A landscape with many valleys, sampled at points; each row gives a point and its height.
A ball rolls from a point to whichever of its 2 nearest points has the largest drop for the distance, and stops where none of them is lower. Distance is the straight distance between rows; heights are no part of it.
(28): [  2  -4 -17 -26  -7   4  -9   0 -11 -47  17   4 -17 -34 -35  17  -6  -5
  -8  18  23  36]  (h 8.30)
(506): [ 32 -20   4  42 -34   0  37  45  33 -27  11  19 -72 -12   2   5 -27   3
  18  13  -9  14]  (h 4.45)
(762): [ 24 -56  -9  14 -16  14  37  38 -12  10 -19  36   1 -13  -3   9   4  -9
  -6   6 -14   6]  (h 2.95)
(748): [ 47  13  28  50 -28 -41  11  11 -11 -24 -19  17 -11  -5  -1 -38  13 -15
  -8 -15 -32 -20]  (h 3.02)
(434): [-24 -36  -8  18  46 -13   0  16  -7 -18  40 -35  -9  34  27  21 -39  22
  34 -34   3 -37]  (h 5.42)
(370): [-29  14  15 -12 -55 -25 -54  18   6  19  13  -5  -9  21 -38 -12 -10 -17
 -17  32  -9   4]  (h 2.70)
(301): [  6   5 -28 -13 -32  50  -1   7   7  34 -13  21  -8 -15 -12  14  18 -12
 -17  47  11  36]  (h 1.57)
(753): [-32  41 -11 -55  21  -4 -20 -42  34  27   7 -34 -20  -2  19   8 -19  26
  30   7  29  17]  (h 7.15)
(747): [-29  13 -35  -1  -1  -9 -35 -24  11  41   3 -22  35  -5  22  -2  14   1
  -9  11  -7  -5]  (h 2.52)
(917): [ 15 -16 -59  33  -4  19  10  -9  -7 -59  52 -15 -19 -20   8  15  11   6
 -22 -13  11   7]  (h 5.53)
(825): [ 37 -13 -25  74  -7  35  50   0   9 -57  35   5 -32   0  22  -1  17  -6
 -36 -18   2 -16]  (h 5.09)
(469): [-12  52  15 -48  -6   3 -18 -31  12  -8 -28  30   5 -23 -32 -14  -3 -10
 -20  11  12  41]  (h 0.90)
(121): [ 51   5   0  58 -11   0  44  13  23 -49  14   6 -56 -16  19 -11  -9   5
   7 -12 -10   0]  (h 4.64)
(677): [ 14 -10  44 -25  44  39  38  17 -28 -63  -8  17  -8  27 -16  12 -17   0
  22 -36  33 -19]  (h 3.29)
(830): [ 33  19  40  13 -33 -43   0  24   2  -8 -17   9 -28  -5 -11 -25  -8 -10
  17   5 -32  -2]  (h 2.50)
(456): [-27   2   4  -3 -21  26 -19  14  10  72 -23   9  14  26  -4   4   9 -14
 -11  30  -7  -6]  (h 7.32)
(83): [-11   3  -7  15 -12  45   8   4 -23  -8  -1  13  -2  19 -17  11  13 -37
 -50  14  26   8]  (h 7.92)
(498): [ -7 -57   7   1  34 -53   2  25   1  -3  23 -17  20 -12  10  12 -31  37
  34 -32 -22 -11]  (h 3.09)
(579): [  9  65  36 -19  -3 -20  -3 -25  -5 -20 -17  -4 -23   1  -8 -28   5 -19
   4   3  14   6]  (h 6.03)
(52): [ 23 -50 -34  25 -37  10  15  28 -10 -20  16  25 -13 -14 -19  15  -3  -6
 -24  15  -8  19]  (h 2.06)
(253): [-22  -5 -51  24  21  27 -10 -19  -7   4  32 -36  15  19  36  15  18  -4
 -20 -12  12 -20]  (h 6.13)
(640): [ 48 -17  -7  54 -34 -27  15   0 -26 -17 -18  28  20  -4  -2 -23  25 -15
 -33 -18 -34 -16]  (h 3.64)
(379): [  0 -49   8 -25 -18  -5  -7  14   9  48  -8  15  44 -30 -21  13   8  22
   7  25 -24  24]  (h 1.47)
(671): [ -9   9  21  -4 -33  -1 -26   1  35  82 -38   0  22   1  -2 -12  25   7
  30  24 -42 -24]  (h 2.10)
(467): [-38 -22  11 -12  47  -9  -9 -11 -20  -4   4  -2  52  24   1  13 -16  -2
  -4 -33   9 -19]  (h 4.63)
(662): [-37  37  27 -27 -15 -18 -36  -3   0   7   0  -8 -10  28 -33  -9 -24 -16
 -15  18  16   5]  (h 3.35)
(848): [ 42 -27 -12  67 -41 -18  20   3 -20 -58  11  29  -6 -11 -20  -6   1  -9
 -39 -20 -16  -7]  (h 4.32)
(598): [ 32  41  23 -27 -11 -46  -7 -16  12 -24   0 -12 -38 -31  -6 -25   5  -3
  27   1   5  19]  (h 6.43)
(915): [ 25   8 -37 -24  23  23  17 -17  12 -32  20 -22 -32 -38  13  18   3  14
  30  12  21  28]  (h 1.69)
(113): [-30   7 -11   2  -4  23 -12   0 -10  23  -8  15  30  13  -8   1   6 -22
 -36  13   7   6]  (h 7.63)
(629): [ -3  36 -25 -31 -32  13 -21 -24  22  12  -6  12  -7 -32 -19  -4  16  -9
 -18  35  14  47]  (h 1.63)
(381): [ -2 -39 -32  10 -56  -2 -28  32  -1  11  20   6   4  -1 -36   9  -4 -11
 -20  31 -19  15]  (h 0.75)
(811): [-11  -3  42  43 -14  -3  11  25 -30  -4 -13  17   4  48 -10 -21   1 -44
 -38 -19  -2 -33]  (h 2.84)
(225): [-24  38   3 -45  26  22 -16 -33  -4 -45   6  10  11   3 -33  11  -8  -9
 -13   1  41  20]  (h 3.00)
(394): [-16 -27 -28  35  38   9  11   8 -10  12  27 -29   7  30  52  11  -4   3
   9 -32  -1 -42]  (h 5.73)
(153): [ -1 -11  39 -35  37  -7  22  17 -15 -21  -9  -2 -13   0 -13  12 -29  14
  35 -10   7   3]  (h 2.09)
(477): [-24 -58 -21 -10 -23 -30 -31  34  -3  11  30  -1  22 -13 -24  17 -24  15
   0  16 -18  11]  (h 1.90)
(765): [-24 -66  13  14  24 -28   7  37  -9  28   6  -5  20  20  24  13 -25  18
  20 -26 -23 -31]  (h 3.63)
(820): [ -6   1 -39   1 -22  26 -15   2  -9 -25  20   7  -6 -14 -30  12   8 -18
 -41  27  21  31]  (h 8.17)
(702): [-28   4  50   5   9   7  -3  17 -32   3 -23  17   3  52 -27  -3 -23 -31
 -28  -7  16 -18]  (h 2.14)
(255): [ 21 -40  21   6  23  40  52  37 -24 -56 -10  36 -24  11 -11  16 -13  -5
  10 -23  15  -4]  (h 3.81)
(959): [-29 -13  22 -12  59 -14  -3   4 -18 -17  18 -24  13  47  17   3 -28  14
  25 -38  16 -44]  (h 5.11)
(483): [-19  80   4  -1 -15 -17 -38 -45  19  21 -11 -30 -10  14  17 -30  17 -16
  -8   3   4  -8]  (h 7.76)
(417): [-26  43  12 -40  14  47 -11 -26  -4 -47  13 -17 -19  44 -36  12 -21  -6
 -17   6  63  16]  (h 3.76)
(805): [-28  20   3 -50  26  25   1 -22  16  32 -24  15  12  -3   0  15 -12  14
   5  14  20  25]  (h 7.47)
(193): [ 21 -46 -43  47 -19  -3  14  -2 -14 -82  41  16  -3 -18 -12  19  -5   3
 -34 -27   1  -1]  (h 4.99)
(178): [  5  52  32  11  24  -4  12 -11  -5   9 -13 -33 -29  40  26 -25  -2  -3
  21 -18   8 -34]  (h 4.62)
(946): [-43  67 -12 -31   7   4 -31 -55  27  22  -5 -26 -12  18  15  -8  -6   7
  -9   7  27   2]  (h 7.43)
(934): [ 23   2 -39  76 -22  -3   3  -3   2  10  15 -18  -6   0  42 -18  33  -5
 -26  -8 -24 -31]  (h 6.89)
(571): [ 23  30   6   9 -37 -41 -27 -27  12  27 -27   6  28 -26  -5 -30  31   0
  -5  10 -33   4]  (h 8.19)
(10): [  8  -1  42  31   4 -20  15  16 -25  21 -38  27  21  29  10 -23  10 -28
 -11 -18 -27 -33]  (h 3.42)
(608): [-11 -55 -13 -10  10 -50 -20   9  -2  15  22 -16  45 -28  -2  17 -16  38
  11  -7 -22  11]  (h 2.55)
(596): [ 36 -39  -7  16  -5  14  33   3 -29 -12 -26  47  29 -16  -8  10  25 -13
 -24 -14  -6   9]  (h 3.73)
(197): [ 23  -4 -25 -18  43  37  24  -2   9 -57  39 -26 -33  -6  23  25  -8  28
  42 -13  33   1]  (h 2.53)
(956): [ 17  10   8   0  43 -16  16 -23 -11   2 -21  -6  32 -11  31  -8  21  11
  23 -33 -14 -17]  (h 3.91)
(430): [-19  18   3 -23  -5   8 -22 -24  47  82 -34  -9  17 -21  24   1  16  30
  30  15 -17  -5]  (h 1.39)
(927): [ 33  57  22  22   2 -13  16  -8  10 -28   5 -35 -61  15  26 -32  -1  -3
  22 -15   3 -23]  (h 5.06)
(680): [-15 -54  20   9   3 -19  -6  31  -3  57 -14   1  47   9  11   1   0   8
  10 -10 -34 -20]  (h 3.22)
(807): [ -3  21   9 -37  26   2  -3 -32  -9 -32 -13  27  39 -24 -31   2   7   1
 -15  -8  13  29]  (h 2.07)
(165): [ 26  75  15  15 -16  -3   2 -19   4 -40  13 -26 -45   4   0 -38  22 -17
 -11   3  14  -3]  (h 5.49)
(168): [ 22 -24 -15  32   4 -14  16  -2 -25 -24   2  11  22 -11   4  -2  12  -7
 -16 -22 -13  -8]  (h 4.31)
(704): [ -2  -9  26  15 -26 -29 -16  30  14  54 -21  -5  19  11   2 -19   6   3
  24   9 -44 -23]  (h 2.64)
(232): [  1  63  17  -7 -44 -26 -35 -25  19  23 -20   3  -5 -10  -4 -38  19 -23
  -8  22  -8   1]  (h 8.02)
(147): [-47 -19  -9 -50  24  20 -17 -16  -2   4   2  28  42 -21 -42  30 -16  12
 -28  12  21  45]  (h 8.55)
(797): [-28  30 -25 -33  30  11 -14 -30   9  -7  33 -46 -20  23  21  15 -15  24
  32   1  44   1]  (h 6.85)
(675): [-43  -6 -36  -7  20   7 -24  -9  -5   8  40 -45  -6  30  21  27 -14   7
   3   6  21  -7]  (h 6.50)
(41): [  1 -12 -41  46 -10  32   3  -3   3  45   0 -10  12   6  43   2  38 -16
 -23   0  -6 -25]  (h 6.58)
(67): [  0 -20 -17 -13  -8  -2  -9   5  12  43  -3 -12  17 -24   9   6  12  18
  14  20 -14   7]  (h 1.99)
(890): [-10 -17   9 -15  35 -12   3 -37  -2  27 -23  18  83 -20  18   1  17  20
  -8 -26 -17   7]  (h 3.01)
(668): [ -6 -27 -18  25 -26  39   8  30   4  70 -24   3   6  21  27   7  20 -14
  -7  15 -16 -21]  (h 6.95)
(583): [ 43  22 -12  37   9  31  39  -3   7 -58  34 -13 -46  -4  19 -10  14   0
  -8 -11   7 -13]  (h 4.84)
(214): [ -7  37  -9  -7  27  -7 -11 -33  11  27 -16  -9  21 -11  33  -6  16   6
  11  -8  -5  -7]  (h 3.13)
(667): [ 28 -14 -53  21  -2  45  35   0 -11 -19  14  -1 -11 -18  18  15  30  -2
 -21   4  11  16]  (h 5.93)
(645): [ 24   7  10  -3 -53 -33 -19  21  30  18  10 -12 -40 -17  -8 -23  -5  -2
  29  27 -26   7]  (h 1.98)
(920): [-22  -8   8 -60  11  -4  -7  -3  -2 -11   7  10   1 -26 -41  25 -27  15
  11  19  26  45]  (h 8.43)
(487): [ 12 -14  -1 -20 -37  24  -1  21  15  45 -30  29   8 -25 -21   1  22   0
   5  44 -21  29]  (h 0.73)
(948): [ 25  -5 -20  -3  -5 -14   8  11  16 -12  20 -12 -46 -29   9   4 -13  17
  30  13  -4  19]  (h 1.02)
(245): [  2  37  38  21  -5 -25  -9   4  -9  25 -32  -9  -5  29  17 -34   8 -18
   4 -12 -20 -34]  (h 4.03)
(816): [-15  -1  48 -23  27  -7   3  13 -27  -7 -25  15  14  20 -19  -2 -18  -5
   5  -7   8  -4]  (h 1.07)
(438): [ 16  -8   2 -36 -27 -32  -9  15  32  26  16 -22 -46 -30   0  -6 -20  19
  53  25  -5  21]  (h 1.54)
(3): [ 11 -24   5 -32  52  15  34  19  -4 -46  16  -7 -25  -6   0  27 -29  32
  46 -13  20   0]  (h 2.83)
(318): [-32  -3  16 -19  18 -10 -19 -23  22  68 -29   9  58 -15  17  -2  10  30
   6  -7 -25  -1]  (h 2.15)
(221): [-26   5  35 -36  54  29   9  -6 -23 -31 -12  11  23  38 -18  16 -18  -5
  10 -25  34 -18]  (h 2.38)
(536): [ -6  14  -3 -28 -41 -25 -36  -5  10   4   0  10   7 -22 -37 -11   2 -14
 -16  32  -5  33]  (h 2.08)
(599): [ -8 -28  20   4  43  -6  16  -7 -21  21 -25  10  48  10  22   2  12   0
   1 -33 -10 -24]  (h 3.93)
(204): [ 25 -22  11  18   4  24  50  42  -4 -24  -2  20 -60   6  -4  12 -22  -1
  17   9   2   7]  (h 4.21)

Call two points neighbours if one is among the 2 nearest of the other. Go from one point of each pair to the other, from neighbour to neighbour, staying as low as possible. Name the highest point that can't be avoided.
(381) / (487) | (599)
(816) / (948) | (3)
(430) / (381) | (765)
(469) / (487) | (629)

Where does a ball stop that starts at each point below?
(917) | (948)
(168) | (948)
(797) | (487)
(579) | (816)
(583) | (816)
(825) | (816)
(920) | (41)
(599) | (487)
